Each row is a point on a landscape with many valleys, with its height.
A ball rolls from a point to whichever of its 2 nearest points has the largest drop for the distance, and stops where none of them is lower. Distance is the straight distance between rows; heights are no part of it.
k599 height 67: -5  32  -15  -35  -39  -17  19  -1  -7  23  -9  19  54  -9  -11  15  24  16  -19  -13  -17  45  -11  -22  22  1  12  6  -15  20  7  8  26  -19  -8  38  -9  -6  21  -50  -15  -11  -7  14  27  -18  -11  19  24  39  25  50  -14  22  4  17  -28  14
k252 height 284: 9  -52  -3  -2  11  18  19  -9  32  -11  20  -53  -31  5  16  -35  14  8  -19  -14  11  -35  52  -5  29  10  -32  6  12  -60  17  10  -16  11  13  -24  7  36  -11  -1  10  3  9  5  -50  55  -26  -36  -50  0  -12  -11  34  -3  19  17  26  -14
k306 height 172: -12  6  -13  44  8  -58  12  15  -18  -23  -15  -7  3  -27  10  -2  30  6  27  -6  1  32  -7  -4  -48  -18  -21  1  1  54  26  1  -8  -35  27  3  -8  11  -18  -17  17  -21  -3  12  -8  -1  5  33  47  2  -43  7  24  -34  50  3  22  1
k944 height 392: -5  13  -58  11  6  -33  24  -10  19  -37  -8  -8  15  -30  7  -21  39  32  37  -21  15  20  51  -15  13  -33  6  11  -8  -30  19  -10  3  -16  30  13  13  17  10  -24  15  15  2  18  -6  21  -11  -4  8  10  -23  3  43  -18  -8  -3  8  -5
k232 height 200: 1  -14  49  -1  15  13  -18  8  4  -2  6  -20  -19  17  -8  -20  -14  -17  -1  13  -12  -31  -32  22  -19  16  -14  5  21  15  -9  3  1  23  -24  -41  -11  -11  -23  29  -6  -31  -3  -2  -19  21  8  -18  -10  -5  -16  -34  -5  -7  15  -8  -2  -15
k727 height 238: -4  18  -6  22  18  15  -40  13  8  -10  21  33  -13  5  -15  29  -14  -31  19  16  -3  -7  -42  9  -11  -22  29  8  -10  6  -37  2  -1  19  -15  -11  -8  -25  4  55  9  3  17  -54  -3  -28  31  1  0  -35  -9  -34  -42  -54  -10  -37  -26  0
k575 height 422: 11  -28  -23  65  31  -13  22  -1  0  -31  -2  -19  -28  -11  32  3  7  8  12  -7  27  2  56  -16  -16  7  -25  -21  -14  -7  24  -18  -40  -14  33  11  -8  39  -8  1  7  30  4  -10  -18  14  -7  -1  -11  -34  -7  -21  27  -7  7  10  22  13
k516 height 178: -4  36  -24  0  14  8  -36  10  23  -15  18  46  2  -6  -22  21  1  -22  20  21  1  -5  -42  4  8  -45  35  22  -7  -3  -22  1  10  18  -7  -10  -3  -23  3  37  18  -5  19  -39  -6  -23  28  -18  9  -12  -33  -25  -14  -72  -14  -27  -29  -8
k605 height 700: 4  -33  41  -22  -34  -2  21  -13  -33  41  -5  -15  -3  31  9  9  -14  9  -20  -5  -2  15  -6  4  -8  34  -12  -27  8  2  7  9  -12  -9  -3  28  -18  15  9  -27  -15  5  -11  22  54  -16  -18  23  13  12  43  26  -10  74  7  29  34  16
k883 height 295: 1  20  -73  52  3  14  -11  -4  -16  -15  4  48  -20  -18  -2  39  -3  7  4  2  33  14  25  -17  -2  -11  24  -27  -39  5  -2  -15  -21  -9  15  48  14  3  28  24  18  53  9  -44  24  -4  21  17  -11  -35  22  -21  -23  -36  -35  -23  -1  31
k648 height 558: -6  -6  -8  48  39  14  -16  27  29  -31  30  6  -45  7  2  17  -20  -14  15  11  14  -37  20  1  -13  1  1  7  -20  -21  -20  -6  -25  32  10  -27  0  11  -3  51  8  48  16  -55  -12  7  29  -20  -39  -46  -7  -47  -25  -57  -31  -27  0  9
k471 height 438: 11  9  -30  6  -8  4  -3  -11  19  -10  5  10  8  -9  -2  10  1  8  16  -13  -11  16  18  -16  16  -14  19  -1  1  -17  0  -9  3  -5  6  12  7  -2  21  -10  8  8  -3  -6  1  3  -3  5  2  -7  -2  2  4  -11  -11  -3  -13  5
k419 height 338: 1  -9  -28  18  4  -36  21  -10  11  -30  -11  -16  9  -23  16  -16  31  21  21  -20  10  17  41  -21  0  -17  -13  -2  6  3  23  -11  -3  -19  31  2  5  23  -4  -33  9  1  -3  27  -19  17  -20  9  10  4  -27  3  42  -4  22  14  15  -1
k914 height 58: -2  2  31  -19  21  12  -34  15  30  -25  25  0  -17  17  -23  -18  -1  -20  13  17  -14  -46  -21  6  1  -17  -15  24  9  -7  -20  3  7  51  -9  -51  3  -4  -34  47  3  -19  12  -4  -28  21  7  -41  -28  1  -53  -37  3  -60  -1  -17  -24  -31
k107 height 656: 11  -16  9  -11  -38  34  6  -21  -10  25  15  8  0  33  0  30  -31  10  -12  -7  -11  -4  5  -3  20  28  3  -28  3  -18  -3  11  -12  -1  -6  42  -17  4  31  -19  -8  18  -2  -1  43  -16  -17  15  -6  -6  54  24  -25  52  -20  16  3  19
k580 height 471: -4  -5  -55  47  42  -26  21  5  17  -44  9  -11  -15  -12  26  -1  27  14  35  -11  49  -19  68  8  10  -25  -12  12  -19  -46  12  -11  -24  5  22  -4  10  24  -13  8  7  50  23  -12  -12  31  13  -31  -23  -15  -21  -24  34  -62  -26  -18  22  0
k491 height 311: 4  8  7  20  6  2  -18  -1  2  -5  10  9  -4  7  -2  20  -16  -17  12  6  -10  3  -30  11  -14  -6  6  3  13  17  -14  -1  3  12  -11  -10  -3  -19  -3  20  0  -10  -3  -24  -7  -16  9  5  8  -15  -9  -13  -22  -13  13  -17  -16  -2
k161 height 600: 10  15  -41  1  -34  38  -7  -21  -3  13  14  32  18  6  -13  47  -11  22  -1  -7  -12  25  15  -19  38  4  28  -20  -15  -17  -13  10  0  -7  -10  67  -1  8  44  -19  -2  27  -8  -19  42  -15  1  12  -1  -13  40  29  -26  18  -40  6  -19  36
k825 height 356: 9  -18  18  -14  -2  30  -16  -8  15  2  25  -11  -20  21  -4  -8  -31  -10  -13  -3  -17  -29  7  10  22  14  -1  -7  21  -32  -15  -1  1  34  -12  -11  -1  0  15  14  4  -10  -1  -9  -10  19  -9  -19  -29  -15  9  -12  -16  4  -15  -5  -7  -9
k934 height 764: -18  2  45  -77  0  20  -2  17  -12  41  -21  -14  30  8  -9  -31  8  -9  -36  7  -18  -30  -18  20  13  23  -24  15  3  -1  -5  8  46  17  -8  -40  17  -33  -11  -27  -10  -46  3  64  -29  -5  -22  -15  -9  46  15  19  15  40  8  19  3  -31
k348 height 440: -3  -2  56  -7  -5  10  -23  2  -35  32  4  15  -19  20  -3  -1  -44  -28  -22  33  -9  -6  -81  44  -20  7  12  -8  13  34  -41  5  -14  14  -40  -20  -7  -32  -16  33  -15  -4  -7  -26  17  -36  22  -5  30  -14  21  3  -48  37  -12  -9  -15  9
k373 height 723: 1  -30  33  -32  -28  -8  28  -16  -27  34  -12  -27  18  19  12  0  8  8  -23  -14  -1  7  18  -11  -6  31  -11  -22  12  0  22  4  6  -10  5  23  -5  11  12  -48  -9  -14  -9  40  28  -3  -34  19  9  25  21  31  9  59  23  31  22  7
k157 height 280: 11  -13  -18  3  -22  8  23  -25  0  8  3  -3  13  7  8  14  0  20  -6  -22  -12  16  41  -27  22  14  5  -24  -4  -17  13  1  -6  -12  14  43  -4  17  32  -38  -2  15  -12  18  20  1  -26  17  -8  0  21  22  7  29  -5  24  2  13
k834 height 285: 0  -13  1  21  -3  -37  23  -3  -4  -13  -19  -26  12  -21  20  -14  25  12  10  -12  3  28  20  -18  -16  0  -19  -11  12  25  27  -4  3  -29  25  5  -2  19  -9  -37  3  -18  -9  29  -11  6  -26  27  17  11  -22  13  28  4  43  18  20  0
k256 height 32: -3  25  -55  29  16  -4  -10  2  14  -21  16  30  -6  -17  -5  23  19  4  29  4  17  13  11  0  6  -37  37  13  -16  -13  -8  -7  4  5  11  6  16  -9  7  22  27  25  11  -29  8  1  26  -6  8  -18  -14  -18  3  -62  -25  -26  -3  3
k400 height 631: -4  -14  48  1  -20  -39  17  2  -44  22  -16  -16  1  -4  17  0  3  -5  -11  6  10  37  -31  10  -47  18  -15  -9  10  58  3  1  -21  -26  -5  15  0  15  -18  -20  -17  -18  -26  2  26  -19  12  44  48  11  0  28  -12  43  27  -1  19  24
k758 height 134: -8  10  -58  53  24  -25  11  6  5  -38  7  28  -14  -18  11  17  23  7  33  -1  32  8  32  -4  -15  -30  9  -3  -27  -11  2  -15  -17  -11  26  6  10  3  4  18  26  34  14  -26  6  1  25  0  8  -23  -12  -26  19  -60  -14  -18  12  4
k700 height 199: -8  7  24  29  27  13  -37  19  12  -23  24  16  -23  14  -9  13  -9  -29  22  22  -3  -27  -35  16  -31  -13  6  8  -1  7  -24  4  -6  30  -8  -40  -10  -16  -13  54  9  -4  12  -49  -17  -11  31  -9  -9  -36  -30  -46  -29  -53  -2  -31  -13  -10
k749 height 180: 6  10  -18  -20  -33  -11  22  -13  -6  13  -9  3  39  -3  0  15  22  20  -8  -21  -15  37  13  -25  16  3  9  -12  -12  10  13  1  6  -23  8  43  -7  6  29  -53  -6  0  -10  22  28  -10  -22  26  20  22  15  40  0  23  7  24  -9  16
k13 height 545: -5  -7  63  -54  -24  -5  9  3  -32  49  -22  -7  10  13  7  -11  -12  -7  -43  16  -3  1  -47  22  -15  17  -5  1  -3  30  -17  13  9  10  -14  -8  12  -25  -16  -15  -11  -29  -6  17  27  -30  3  6  28  31  34  29  -10  62  9  10  2  -2
k173 height 533: -10  -14  -9  62  52  -1  -5  29  16  -38  14  1  -40  4  18  12  -2  -15  24  4  25  -31  26  -4  -35  -6  -9  1  -30  -10  -4  -9  -36  10  23  -31  -3  15  -11  52  10  40  18  -51  -16  16  31  -14  -27  -47  -11  -46  -5  -60  -8  -22  10  2
k514 height 715: -13  -19  58  -63  -1  38  -30  7  -19  49  20  -14  -6  17  -21  -26  -30  -9  -45  23  -19  -45  -35  34  19  26  -11  1  12  -23  -22  4  18  33  -31  -40  6  -43  -7  9  -4  -36  3  29  0  3  -12  -30  -24  20  23  -14  -11  20  -8  13  -4  -27
k519 height 768: -17  -19  44  -69  -7  6  6  2  -22  54  -16  -28  21  13  3  -26  6  -5  -42  -1  -11  -21  -8  13  -1  32  -19  0  15  -6  9  6  35  10  -2  -25  13  -24  -3  -34  -15  -35  4  61  -10  -7  -29  -5  -5  47  25  23  21  51  18  34  13  -19
k704 height 628: -6  7  35  14  -3  -45  3  14  -34  6  -20  -6  7  -20  2  -1  5  -21  7  16  8  27  -59  21  -60  -2  -12  12  6  74  4  10  -8  -21  -11  -5  -3  -12  -35  13  -19  -31  -14  1  1  -31  34  33  57  4  -18  12  -7  2  38  -13  4  3
k898 height 228: 2  11  -76  58  6  -16  4  -7  -11  -30  -1  35  -20  -22  5  32  10  14  10  -1  32  18  47  -14  -8  -10  9  -24  -39  2  8  -21  -27  -18  21  46  13  11  20  6  15  47  8  -26  10  3  19  8  -1  -29  5  -19  5  -34  -23  -13  11  21
k909 height 215: 14  -2  -31  -16  -11  29  15  -25  17  -1  8  -10  8  -1  -3  -9  -6  19  4  -23  2  -7  68  -16  53  -3  19  6  0  -61  10  1  -3  7  10  24  9  18  39  -19  13  28  -8  9  2  17  -24  -18  -27  0  9  7  4  14  -34  -1  -4  8
k367 height 421: 0  14  0  -43  -5  17  -17  2  32  -5  -4  2  15  -2  -23  -13  -3  -3  3  -11  -18  -17  -6  -2  39  -23  21  27  5  -31  -3  -9  28  18  -10  -16  2  -16  9  -4  10  -19  5  12  -19  4  -17  -28  -15  21  -20  -3  6  -17  -14  -3  -26  -19
k12 height 580: -3  -6  46  -29  -13  -14  6  6  -24  23  -28  -14  15  -4  8  -16  4  -16  -15  7  1  1  -40  17  -19  10  -13  5  12  41  1  5  14  0  -7  -13  11  -27  -20  -15  -18  -33  -10  35  3  -13  -3  12  17  32  10  19  5  34  34  4  3  -9
k881 height 100: -7  16  -33  53  6  -43  6  19  -23  -30  -5  19  5  -33  8  16  32  -2  24  -5  4  37  -16  1  -51  -16  -6  -11  -13  52  12  4  -14  -40  22  11  -4  1  -11  -4  28  -8  3  -13  0  -12  20  36  45  -14  -24  -7  12  -57  39  -2  15  3
k399 height 405: 2  12  45  -12  -17  2  -19  8  -24  27  -5  24  7  3  -8  5  -27  -33  -19  35  -10  -1  -85  31  -13  -6  3  5  9  41  -37  15  6  14  -37  -15  -4  -42  -21  25  -18  -23  2  -16  11  -45  27  -4  35  -3  17  9  -41  21  -1  -13  -27  0
k39 height 721: -6  -2  13  -27  8  -13  5  12  10  -9  -29  -29  17  -6  -2  -26  23  0  1  -13  -9  -8  1  -10  1  -6  -20  21  15  9  19  1  25  -1  16  -30  8  -6  -13  -19  -4  -30  2  51  -32  18  -27  -8  -9  37  -27  7  31  6  39  10  2  -23
k785 height 474: -6  -7  60  -20  -15  17  -11  -4  -41  42  0  5  -22  30  -4  6  -42  -14  -19  17  -12  -4  -58  39  -20  19  12  -15  21  24  -27  5  -22  11  -33  -11  -6  -15  -7  21  -11  2  -9  -24  37  -26  14  4  23  -16  39  10  -47  59  -13  -1  2  18
k335 height 512: 4  -13  53  -33  -28  -2  4  -9  -36  42  -9  1  -7  23  1  4  -27  -9  -28  16  -9  5  -48  20  -9  19  4  -14  7  25  -19  7  -5  4  -18  4  1  -16  -9  -7  -20  -9  -8  2  40  -28  6  10  29  12  37  30  -30  60  -3  8  3  14
k36 height 327: -6  61  -30  -46  -7  -18  -11  17  32  -6  -29  22  40  -19  -24  -10  25  6  13  4  -1  18  -27  -11  22  -32  29  46  -14  5  3  -3  48  -25  -8  -11  -2  -25  -2  0  3  -21  5  14  -15  -16  1  -22  20  34  -28  17  13  -30  -5  -4  -34  -27
k647 height 664: -1  32  7  -26  -8  -34  3  20  4  6  -38  9  36  -16  -5  -11  17  -11  -2  11  -8  17  -45  -3  -12  -9  -10  29  -7  57  -3  17  34  -14  -2  -17  3  -27  -32  -10  -17  -41  6  34  -21  -28  7  17  32  37  -22  21  13  3  32  -7  -14  -25
k265 height 104: 6  -15  -16  -39  -8  37  19  -19  24  -3  12  -27  0  -1  -11  -36  4  16  -7  -24  -4  -28  67  -7  60  -3  10  16  4  -84  10  6  11  16  7  1  17  20  32  -17  17  18  -2  14  -17  30  -34  -32  -44  13  3  10  16  8  -28  4  -2  -3
k813 height 691: 13  -27  23  27  14  15  5  -15  0  -1  3  -27  -27  10  16  -8  -19  -2  -1  0  0  -17  17  -2  -15  30  -13  -19  19  -5  10  -7  -15  0  0  -3  -11  17  -3  6  -4  7  -9  -8  -12  25  -7  4  -19  -22  10  -16  -2  24  9  5  18  -2
k465 height 400: 15  -6  -47  23  4  3  16  -25  10  -20  2  -2  -5  -21  12  -1  8  22  13  -20  16  9  69  -17  32  -8  2  -4  -8  -42  17  -10  -17  -4  20  32  15  24  21  -20  6  34  0  3  3  13  -12  -9  -17  -18  2  -3  18  2  -23  4  8  11
k59 height 218: 14  -27  -16  1  7  22  17  -13  30  -14  18  -28  -19  -2  9  -24  3  7  -6  -17  9  -27  67  -8  44  4  -12  12  10  -68  12  1  -11  15  12  -7  17  30  5  -2  10  24  10  3  -28  40  -23  -30  -49  -7  -6  -7  17  -1  -13  2  13  -2
k536 height 703: -12  18  -7  -15  5  -30  1  19  21  -23  -30  -3  20  -10  -7  -22  27  10  21  -10  -2  4  -8  -19  -3  -27  -13  31  5  17  17  3  25  -12  19  -34  5  0  -18  -15  7  -24  2  42  -25  9  -18  -9  10  36  -43  3  36  -22  34  3  -1  -31
k985 height 542: -1  39  -65  -2  -27  -9  -1  -10  -8  7  7  40  36  -25  -21  30  32  29  -3  -2  -13  56  5  -23  16  -16  42  -9  -20  13  -2  7  15  -38  -10  58  11  13  26  -25  -1  3  -3  -16  31  -11  10  18  31  12  13  35  -19  -17  -16  12  -26  26
k302 height 586: -2  -6  4  45  27  31  -14  13  16  -14  25  0  -44  13  0  21  -36  -19  7  8  3  -25  1  4  -16  16  5  -12  -8  -14  -23  -6  -21  22  0  -14  -7  6  7  48  1  31  6  -52  -12  2  27  -3  -29  -41  13  -38  -32  -15  -22  -28  2  17
k288 height 646: -2  21  12  1  -2  -39  -3  17  -10  4  -19  6  23  -18  -1  -6  9  -17  6  15  -3  16  -49  4  -27  -11  -13  19  4  57  4  9  12  -16  0  -5  1  -23  -30  -2  -10  -35  -5  16  -5  -25  15  23  36  20  -22  15  -2  -9  36  -12  -14  -4
k91 height 690: 0  -31  58  -40  -6  25  -18  -11  -26  45  8  -21  -20  27  -2  -20  -32  -6  -36  9  -13  -30  -22  31  -1  31  -11  -12  27  -14  -9  2  0  25  -30  -29  3  -20  -7  13  -5  -18  -5  8  14  5  -9  -14  -13  7  31  -4  -11  36  -2  7  11  -12
k438 height 677: 3  -24  14  -10  -43  17  11  -13  -30  28  7  8  -3  41  -1  31  -25  12  -15  2  -13  13  -15  0  8  40  -4  -31  3  -1  -4  16  -19  -7  -13  42  -24  5  16  -19  -16  18  -16  -6  62  -18  -7  26  12  -3  51  30  -26  69  -12  22  23  29
k766 height 291: 11  -24  -2  14  16  24  -1  -7  31  -13  23  -19  -35  8  4  -6  -16  -1  -9  -10  3  -29  37  -1  25  8  -9  -3  6  -42  -4  -3  -10  26  9  -9  2  16  4  14  7  20  5  -17  -23  27  -5  -23  -44  -24  2  -22  -4  -7  -13  -6  -1  -3
k624 height 745: -9  -18  31  -49  -16  -11  23  -3  -18  38  -20  -24  31  7  5  -16  12  -2  -28  -15  -6  -1  3  -3  -2  23  -17  -6  9  7  21  2  25  2  7  -3  0  -7  6  -44  -12  -24  -3  52  8  -1  -36  9  1  44  23  29  14  54  20  31  13  -8
k885 height 397: 13  19  -30  12  -7  23  -19  -16  13  -2  17  23  -5  0  -6  27  -19  4  9  -5  -9  11  7  -9  22  -14  29  -5  -2  -17  -14  -1  -1  10  0  24  3  -3  29  10  9  20  0  -27  8  -9  5  6  -11  -21  13  0  -20  -8  -23  -14  -21  18
k283 height 341: 21  -20  -34  23  -8  12  21  -25  -1  -13  -6  0  0  -8  16  13  -4  26  -2  -21  9  17  67  -27  24  11  -8  -24  -16  -20  25  -11  -24  -15  18  54  -4  35  28  -39  0  29  -11  17  8  7  -25  13  -15  -15  13  11  15  36  -10  22  12  20
k88 height 181: -6  49  -8  -49  -30  -11  10  6  5  20  -21  27  59  -14  -23  6  17  5  -18  7  -19  36  -35  -17  25  -9  21  17  -14  17  -3  5  44  -22  -13  26  -9  -23  4  -32  -22  -21  -1  15  9  -33  -3  5  31  37  26  44  -15  9  -3  12  -40  7
k938 height 614: 2  -13  18  35  15  44  -14  -1  6  5  23  6  -41  17  -6  18  -55  -21  -3  3  -7  -34  -5  15  -15  33  7  -29  15  -14  -19  -6  -27  19  -10  -7  -24  1  18  43  -12  35  2  -39  4  0  22  9  -36  -43  32  -23  -44  26  -30  -14  9  20
k735 height 119: -10  36  -44  3  21  0  -16  7  28  -26  21  35  -1  -14  -21  9  15  -7  33  11  8  -11  -12  10  12  -53  37  32  -8  -23  -15  -14  11  16  1  -14  4  -14  2  30  19  11  15  -31  2  -7  28  -14  6  -2  -38  -25  5  -69  -35  -30  -18  -8
k295 height 135: -6  24  8  -33  12  6  -34  17  36  -20  6  22  7  7  -32  -14  1  -17  19  16  -5  -31  -32  7  12  -40  0  40  1  -3  -12  -2  20  29  -11  -40  -2  -17  -20  32  4  -21  10  6  -27  2  9  -36  -13  15  -58  -22  10  -59  -10  -17  -28  -32
k418 height 227: -8  4  -4  24  0  -63  21  14  -14  -16  -25  -22  15  -27  18  -16  26  14  11  -8  4  39  -2  -10  -36  -2  -25  1  3  53  32  1  -7  -34  24  7  -1  18  -21  -31  -2  -28  -10  29  -10  0  -6  41  32  18  -36  21  31  -9  58  10  19  -5
k638 height 407: 4  -15  19  -34  -4  22  -13  -3  13  6  5  -16  -3  11  -5  -19  -16  -10  -13  -10  -23  -26  0  -1  19  3  -5  2  19  -23  -5  3  17  22  -13  -25  6  -10  8  0  7  -20  3  17  -12  12  -23  -19  -23  13  2  -2  1  5  2  -3  -9  -12
k5 height 376: 13  -44  -1  49  29  -4  31  -14  1  -22  0  -45  -26  -6  38  -17  12  18  -11  -10  21  0  58  -17  -10  18  -35  -20  -3  -18  38  -5  -34  -24  25  2  -11  58  -20  -8  -1  10  -10  1  -34  36  -21  -3  -21  -22  -4  -10  39  20  21  23  38  0
k177 height 437: -1  5  -57  21  22  -25  26  -5  30  -42  0  -8  -1  -21  14  -20  38  23  39  -17  30  -6  66  5  21  -30  0  21  -5  -53  14  -9  -2  0  23  -4  13  14  -5  -6  11  34  11  9  -10  33  6  -18  -17  4  -27  -15  46  -42  -27  -13  17  -6
k467 height 333: 13  -47  10  28  23  5  22  -4  14  -16  7  -57  -30  4  34  -33  18  6  -9  -8  15  -21  44  -8  1  18  -34  -9  4  -31  22  7  -24  -5  21  -18  -3  46  -24  6  1  1  1  -4  -45  56  -19  -23  -37  -15  -10  -19  37  8  32  20  35  -12
k407 height 476: 0  25  -34  -8  -14  -18  6  0  18  -8  -12  7  27  -22  -5  -3  22  19  17  -15  -11  32  13  -18  13  -22  19  8  -3  1  12  -6  15  -17  10  17  7  3  12  -24  9  -1  -2  18  0  -3  -12  4  13  17  -12  12  14  -2  5  3  -17  -1
k782 height 667: -2  -35  54  -23  -4  31  -9  -14  -23  37  17  -12  -33  43  -5  -13  -49  2  -33  7  -2  -20  -16  25  -13  43  -1  -26  32  -14  -7  -5  -21  12  -28  -15  -11  5  -2  13  -7  9  -12  -11  33  6  -4  -3  -18  -5  43  -6  -24  58  -13  16  26  1
k289 height 684: -10  42  4  -27  7  -33  -6  34  9  -13  -44  14  38  -6  -9  -22  30  -5  13  3  0  6  -30  -8  -9  -17  -25  46  -5  50  8  15  45  -15  9  -37  3  -21  -38  -8  -3  -38  6  49  -38  -6  -8  0  20  38  -45  11  35  -14  33  -4  -10  -42
k93 height 674: 10  -33  26  37  8  2  16  -17  -20  -2  -1  -27  -19  7  24  -2  -9  -3  -3  0  9  5  15  -1  -28  34  -13  -33  15  9  20  -10  -28  -22  1  7  -16  32  -7  -7  -9  5  -15  -3  -2  14  -5  24  -6  -23  13  -4  14  38  17  15  36  9
k81 height 378: -5  37  -4  -53  -9  2  -11  10  28  3  -23  9  30  -3  -24  -16  4  -4  -1  0  -14  -6  -24  -9  29  -22  14  32  0  -4  -3  1  41  0  -13  -21  -5  -30  -1  -11  0  -25  6  28  -21  -10  -13  -23  -2  28  -20  7  7  -14  -7  2  -32  -21
k500 height 610: -4  -11  50  11  2  -31  3  2  -32  9  -18  -22  -1  -6  14  -10  -3  -12  5  8  10  17  -38  20  -52  16  -18  -2  21  55  13  -2  -10  -14  -14  -12  2  4  -32  5  -12  -25  -17  5  7  -7  18  25  34  -2  -11  5  -6  23  37  -9  16  6
k963 height 264: -11  61  -16  -49  -21  -19  10  22  13  0  -34  27  60  -21  -23  -3  30  5  -14  4  -10  35  -37  -22  14  -20  17  37  -19  26  -1  4  56  -29  -9  3  -1  -25  0  -26  -7  -28  5  23  -15  -31  1  -5  33  42  -4  39  4  -8  3  5  -36  -16
k134 height 502: -10  -8  -29  55  54  -18  9  16  17  -47  12  -6  -27  -1  27  6  14  1  28  -4  37  -28  52  2  -17  -22  -13  5  -32  -32  4  -5  -33  10  28  -24  8  28  -12  31  10  51  25  -35  -10  24  17  -26  -31  -31  -16  -35  20  -73  -13  -15  19  -6
k109 height 653: 5  -21  30  27  -10  -13  14  -8  -39  8  -7  -17  -2  3  21  11  -3  -1  -3  -5  7  30  -12  0  -31  27  -11  -30  12  38  15  -3  -21  -30  1  22  -18  24  -5  -18  -14  -2  -19  -5  21  -10  5  42  23  -11  8  12  -3  43  17  14  26  22
k402 height 739: -4  -3  51  -58  -1  17  -13  13  -15  38  -15  -10  12  6  -16  -27  -14  -19  -39  21  -13  -30  -36  26  9  12  -18  9  8  12  -14  13  24  27  -29  -36  14  -43  -18  -1  -11  -41  4  39  -4  -3  -4  -14  -5  32  8  1  0  25  7  7  -7  -27
k222 height 573: 6  14  -57  17  -27  10  2  -14  -13  6  8  36  20  -8  -7  42  8  27  2  -9  -10  44  19  -23  16  1  21  -21  -22  8  0  -1  -5  -26  -2  67  2  9  35  -25  2  24  -11  -19  36  -12  2  26  12  -7  21  27  -20  7  -24  7  -10  33
k213 height 249: -7  -18  68  -15  20  8  -22  14  -9  10  4  -36  -19  14  -11  -34  6  -15  -4  28  -6  -41  -31  23  -23  16  -35  11  23  19  -5  7  3  25  -21  -51  0  -16  -41  36  -11  -41  -8  9  -30  42  4  -29  -19  8  -20  -40  12  -11  30  2  8  -29
k336 height 629: 8  -6  -19  -10  -29  51  -3  -25  7  16  19  19  6  23  -4  27  -31  14  -6  -15  -20  -1  28  -14  38  14  16  -17  0  -29  -12  9  -3  10  -11  45  -11  5  42  -6  -1  26  -8  -6  26  -8  -12  9  -19  -20  44  16  -24  29  -33  6  -7  21
k284 height 640: -1  -25  34  0  -4  44  -16  -7  -12  21  23  5  -38  40  -5  11  -62  -9  -13  4  -14  -30  -20  22  -10  39  7  -35  21  -11  -16  0  -27  19  -21  -4  -22  3  15  33  -15  29  -3  -32  25  -7  15  9  -18  -25  50  -7  -38  50  -26  0  10  16
k452 height 441: 4  -15  -36  40  24  -9  22  -13  12  -30  1  -3  -18  -14  21  0  6  14  19  -16  22  6  55  -18  6  -5  -12  -7  -6  -23  11  -15  -25  -9  28  12  8  26  0  -7  13  27  5  -6  -10  20  -3  -10  -15  -18  -10  -19  24  -8  -8  2  12  8
k239 height 510: -3  37  -65  2  -18  -28  6  -1  3  -4  -2  25  30  -36  -11  12  37  28  17  -5  0  43  12  -16  11  -25  35  1  -15  5  12  -12  20  -39  5  30  7  3  21  -21  11  5  -5  -3  19  -3  8  14  31  24  -9  23  11  -28  -10  4  -16  6
k800 height 136: -4  -6  45  10  25  15  -35  18  12  -12  26  -6  -30  18  -12  -8  -12  -23  9  21  -8  -40  -33  18  -20  2  -6  6  11  3  -21  6  -1  37  -15  -46  -9  -9  -21  57  -5  -20  6  -25  -26  19  18  -23  -15  -22  -33  -44  -17  -39  3  -17  -14  -17
k102 height 346: 0  23  -61  38  3  26  -20  -8  5  -4  17  43  -11  -10  -9  43  -12  2  6  3  10  13  12  -10  14  -17  37  -14  -24  -9  -19  -9  -8  -2  -1  36  12  -5  31  26  17  40  12  -48  18  -9  20  14  -10  -28  15  -13  -30  -27  -43  -21  -15  24
k942 height 357: 9  18  13  -7  0  3  -28  5  4  11  3  22  13  3  -14  10  -13  -34  -2  20  -12  1  -63  13  -2  -13  13  11  8  22  -24  7  13  14  -30  -8  -7  -35  -7  23  -14  -26  5  -14  -7  -30  19  -5  17  -3  -4  -5  -32  -17  4  -14  -32  -5

Where does a ball stop that starts at each point below?
k284 -> k881
k452 -> k599
k519 -> k256
k580 -> k881
k39 -> k500
k934 -> k881
k536 -> k500
k575 -> k59
k407 -> k256
k107 -> k256
k367 -> k599
k12 -> k256

For each start below, name every point that the ball comes to, in order.
k134 -> k580 k177 k944 k419 k834 k418 k306 k881
k239 -> k407 k471 k885 k102 k883 k898 k758 k256
k399 -> k942 k491 k727 k516 k735 k256
